A landscape with many peaks, sampled at points; each row gives a point and its height.
From any point a climber steps to the highest of the 2 points nearest to it. It stops when none of these is higher. Distance is the straight distance between rows; heights are no part of it.
Z830 h=347: [129 138 101 149 120  85  95 164 157  90 120 144 171 138  99 101 139 162
 109 144 114  91 127  96]
Z723 h=183: [136 110 147 153 111 113 118 157 125 150 187 137 107 124 138 131 171 100
  55 112 138 173 148 111]
Z585 h=239: [140 133 140 130 133 122 125 186 140 177 193 112 116  91 153 133 183  87
  65 121 147 189 162 137]
Z54 h=470: [109 133 180  90  87  80  71  68 135 147  96 136 136  98 135 126 147  99
 110 134  86 138 115 139]
Z152 h=494: [118 111  77 157 186 145 139 168 177  89 160 165  96 160 134 112 179 135
 124 140 157 116 156  87]
Z541 h=155: [102 133 159 138 132 142 116  77  84 104 107 156 133 147 109 155 122 123
  96 115 111 110 111  96]
Z965 h=633: [148 164 163  95  97 110  82 106 101 139  90 124 174  57 148 154 107 124
 122 109 112 113  70 157]
Z50 h=689: [114 112 107 127 172 140 195 128 121  95 132 133 145 152 109 127 166 165
 182 138 130 121 167 116]
Z518 h=355: [120 123 163  91 106 103 117  79 100 116  89 121 154 126 119 132 103 144
 143 155  81 103 114 122]
Z680 h=521: [212 121  88 161 127 103 138 214 189 151 132 133 142 136 118  87 138 173
 142 115 167 136 137  92]
Z57 h=505: [138 120 106  83 158 161 143 201 155 107 153 152 109 148 151 114 178 186
 170 170 171 103 139  91]
Z703 h=201: [103 112 150 153 158 139 145  92  86  81 114 161 124 191 101 151 131 145
 120 127 120  94 122  77]
Z904 h=328: [ 94 150 163 105 129 150 119  75  96 144  91 118 127  99 133 147 112  84
 154 131 106 126 126 163]
Z516 h=304: [107 128 110 135 106  87  88 145 139  67 126 153 151 150  98 113 125 157
  62 158  95  82 117  81]
Z470 h=209: [102 115 129 124 173 120 170 138 143  67 116 150 108 225 126 112 120 188
 177 183 136  69 127  91]
Z867 h=563: [110 148  81 156 197 149 195 149 126  74 115 143 160 158 107 126 133 178
 167 112 145  88 141 117]
Z411 h=634: [145 160 138 158 180 125 136 151 131 146 102 142 167 108 122 138 171 121
 167 109 149 100 137 125]
Z118 h=332: [144 107 102 129  97 113 104 188 147 128 166 129 103 145 137 105  98 156
  97 139 160 107 114 112]
Z821 h=413: [110  97 107 108 101 169 172  77  80 107 127  92 102 146 132 137  54 146
 151 127 118 141 128 155]
Z973 h=244: [108 115 146 142 163 132 165 107  99  82 107 146 120 214 114 134 100 172
 155 145 127  74 115  92]
Z246 h=285: [ 99 124 122 133 132 154 153 105  95  89 115 123  97 207 122 136  51 173
 133 138 143  88  94 120]
Z927 h=353: [ 94 147 134 159  75 166  89  99 112 134  99 150  50 211 133 125  54 116
 111 142 156 124  94 120]
Z851 h=226: [148 142 162 122 114 148  97 134 140 209 135 123  83  94 159 135 123  66
 115 110 160 159 119 158]
Z235 h=479: [158 145 159 105 112 119  91 142 102 160 124 121 165  60 158 147 141 113
 117 107 137 137  96 149]
Z487 h=344: [135 164  79 140 160 139 135 198 134 101 138 129 190  94 107 123 180 145
 117 116 135 125 152 111]
Z957 h=367: [130 128 172 132 114  89  93  70 142 176 103 124 141  92 140 133 152  78
 135 108  98 153 118 153]
Z494 h=343: [ 78 129 138  58 106 178 147 100  72  91 119 123 103 149 116 139  94 144
 124 171 101 111 131 117]
Z627 h=222: [125 142 170 121  90 142  89  50 110 164  97 114 117  82 174 147 110  65
 135 107  97 189  82 184]
Z392 h=394: [101 143 131 107 153 145 159 102 102 125  95 110 137 110 125 135  94 123
 177 132 119  91 132 165]
Z570 h=273: [133 157  96 156 143 120 117 159 120 125 139 116 193  72 107 132 148 119
  88  90 125 135 138 145]
Z853 h=119: [113 129 147 170 109  89  96  87 159 181 147 123 103 118 129 128 155  48
  61  97 103 201 149 146]
Z764 h=893: [100 114  97 119 161 147 177 129 121  90 159 119 142 137  96 131 183 136
 138 139 107 142 184 121]
Z510 h=321: [146 111 138 137 129 112 127 118 180 197 134 118  93 118 120 113 133  81
 135 129 128 146 155 141]
Z968 h=392: [168 136 156 153 169 101 145 119 181 202 111 123 127 104 120 123 171  72
 175 113 129 150 161 144]
Z433 h=251: [ 93 134 133 144 112 114  86 134 114  87 143 160 131 132 111 133 145 122
  33 127 105 118 121  92]
Z991 h=369: [160 144 156 113 134 134 118 147  89 164 161  99 162  61 160 165 166  96
 104 102 131 185 124 156]
Z877 h=277: [136 121 128 129 109 132 116 147 163 186 157 117  75 111 139 115 124  76
  98 123 147 160 151 150]
Z65 h=272: [119 141 180 114 119 141 115  46 101 155  76 116 126  89 165 149 110  78
 177 123  96 153  93 182]
Z995 h=681: [184 134 110 143 192 143 187 190 186 136 119 164 120 162 130 110 182 174
 213 133 183 120 153  90]
Z55 h=558: [154  86 140 112  92 137 135  85  96 140 130  82 121  98 158 132  87 116
 149 129 103 169 115 164]
Z873 h=386: [135 114 130 124  58 101  85 173 136 131 156 137  88 132 147 108  97 136
  60 143 146 129 113 114]
Z434 h=576: [149 131 100  99 183 171 170 205 187 106 146 169 112 149 149 113 206 196
 209 157 182 124 154  92]
Z926 h=189: [112 129 100 149 178  95 174 148 177  90 101 140 119 217 124  90 103 183
 190 171 143  64 135 122]
Z717 h=696: [ 83 112  82 140 160 140 143 148 144  91 176 128 125 142 103 120 195 116
  94 139 113 146 182 108]
Z542 h=452: [119 150  92 118 151 136 173 134 116 103 107 107 153 125 120 128  63 167
 177 122 142  79 119 165]
Z178 h=167: [132 150 181 115 101 144  88  98 103 188 135 113 110  77 179 153 128  65
 111 115 130 187 102 169]
Z277 h=162: [111 134 140 171 132  90 107  77 144 160 145 106 155 101 116 141 164  65
  73  89  85 190 147 157]
Z940 h=393: [106 151  54 127 165 159 136 199 147  85 160 133 147 106 122 119 155 146
 106 120 150 109 147 125]
Z159 h=46: [159 122 143 158  81  92  91 101 191 208 117 124  72  93 133 117  94  60
 105  88 131 170 111 175]
Z653 h=115: [158  93 140 170 149 122 148 120 117 145 144 128 140 145 116 135 159 126
 139 100 138 146 144 107]
Z426 h=360: [140 113 114 110  82  99 110 142 111 109 134 105 158 105 117 122  89 161
 106 131 115 114 112 138]
Z45 h=218: [114 153 119 152 145 119 118 112 122 134 140 109 168  81 107 142 158  85
  85  94 102 150 142 156]
Z115 h=591: [ 94 141 164  82  55 108  67  60 118 141  85 128 117 105 139 123 102  95
 118 145  83 144 103 160]
Z298 h=397: [ 97 103 116  80 115 160 145 132 105 103 153 124 102 151 133 124 122 154
 133 164 132 115 146 117]
Z344 h=263: [110 115 130 101 172 175 197  98  78 110 138 108 138 120 126 166 140 133
 176 124 120 141 154 148]
Z177 h=303: [145 139 130 112 152 149 138 166 116 166 180  92 143  82 147 146 178  97
 120 117 144 176 150 158]
Z707 h=423: [135 138 127  96  80  84  99 103 125 102  98 110 165 112 107 128  60 161
 118 145  86  92  90 143]
Z165 h=197: [127 132 143 142 131 116 108 130 103 113 128 147 161 128 114 141 147 132
  92 115 119 114 117  95]
Z103 h=78: [149 119 150 166  71  83  89 107 170 197 139 138  84 116 135 121 123  69
  62  88 123 187 120 145]
Z276 h=882: [161 133 142 101 101 132 123  80  81 108 107 105 182  61 135 157  87 126
 123 110  83 143  77 158]
Z299 h=493: [153 151 147 145 166 101 127 138 149 166 115 124 171  95 116 130 199 102
 160 126 118 138 161 127]
Z63 h=298: [158 118  95 130  96 110 118 183 139 129 154 111 151 105 125 109 115 156
 109 123 145 124 133 129]
Z383 h=407: [115 134 152 149  65 144  74  99 126 167 106 153  53 173 139 122  74 101
 107 127 148 145 100 126]
Z755 h=434: [174 139  93 180 127  80 101 183 200 142 124 136 136 138 108  98 119 147
 127 119 164  96 118 116]
Z882 h=467: [139 113 171 120  57  82  69 134 146 159 131 148  94 133 140 107 113 120
  75 140 130 128 105 113]
Z283 h=487: [132 115 155 147 108 122 101 115 141 163 111 146  73 173 134 120  90 114
 127 124 153 107 105 112]
Z610 h=316: [ 99 129 131 142 106 169 116 118 104 105 119 134  61 225 141 126  49 153
 123 144 160 107  84 109]
Z800 h=469: [138  94 117 124  95 139 146  99 109 139 122  92 107 143 144 121  57 145
 157 126 135 127 113 159]
Z339 h=212: [136 117 148 122 167 145 183  90  94 142 118  94 149  97 136 153 144 107
 205 129 115 156 150 163]
Z359 h=390: [139 157  84 165 136  80 102 180 195 117 105 138 158 127 106  87 129 142
 137 142 133  78 139 121]
Z348 h=491: [105 147 146  84  46  99  70  73 124 117  84 121 134 101 122 121  53 132
 107 144  78 118  78 163]
Z829 h=450: [121 113 111  86 132 139 139 174 140 112 154 129 114 149 137 109 139 172
 154 163 152 102 140 110]
Z740 h=438: [110 141  55 139 183 154 155 187 181  89 156 144 135 132 122 106 189 148
 145 139 155 119 172 114]
Z308 h=297: [ 96 118 174  70 109 140 144  66  79 108  93 123 124 135 121 141 105 123
 152 174  75 113 134 121]
Z643 h=604: [154  94 160 142 104  91  96 125 149 151 122 145 110 161 122 115 130 137
 116 137 127 111 118  86]
Z474 h=503: [109 150  68 143 180 156 184 141 120  79 123 126 151 151 109 133  77 175
 155 102 149  79 118 146]
Z931 h=315: [ 92 120 108  75 145 196 208  95  69  79 142 120 125 134 113 161 106 161
 147 125 115 133 140 132]
Z744 h=854: [161 144 112 155 187 140 146 188 155 130 119 157 143 139 124 121 172 149
 175 123 176 102 139  95]
Z35 h=650: [185 127 114 154 150 116 125 199 167 137 134 150 152 139 116 103 188 146
 141 129 155 137 155  77]
Z228 h=365: [ 97  97  83 105 124 177 196  97  82  79 148 109 113 170 120 134  70 179
 133 116 127 131 128 134]
Z61 h=166: [165 106 154 152 151 129 157  94 103 157 114 110 150 111 138 147 137 109
 176  97 132 150 128 145]
Z384 h=581: [ 75 112  91 132 158 161 123 159 148  76 174 153  85 158 133 123 177 113
  80 157 133 129 160  97]
Z231 h=682: [143 116 141  81 113 153 153  84  74 113 113  88 157  83 142 151  90 132
 161 136  89 139 108 154]
Z441 h=143: [154 124 141 147 130 116 102 174 118 138 155 152 146 123 127 136 181 130
  82 110 148 130 126  85]

For each start below, name the point where the climber stops.
Z940: Z764
Z103: Z764
Z246: Z643
Z851: Z744
Z516: Z744
Z494: Z744
Z627: Z764
Z61: Z276
Z723: Z276

Call two points neighbours if one is among the 2 nearest of the other. Go from one point of each pair to the other, from neighbour to neighbour, staying as high as possible. Name the lowest point that can't be avoided.
Z764 / Z276: Z441
Z643 / Z744: Z308
Z643 / Z115: Z63
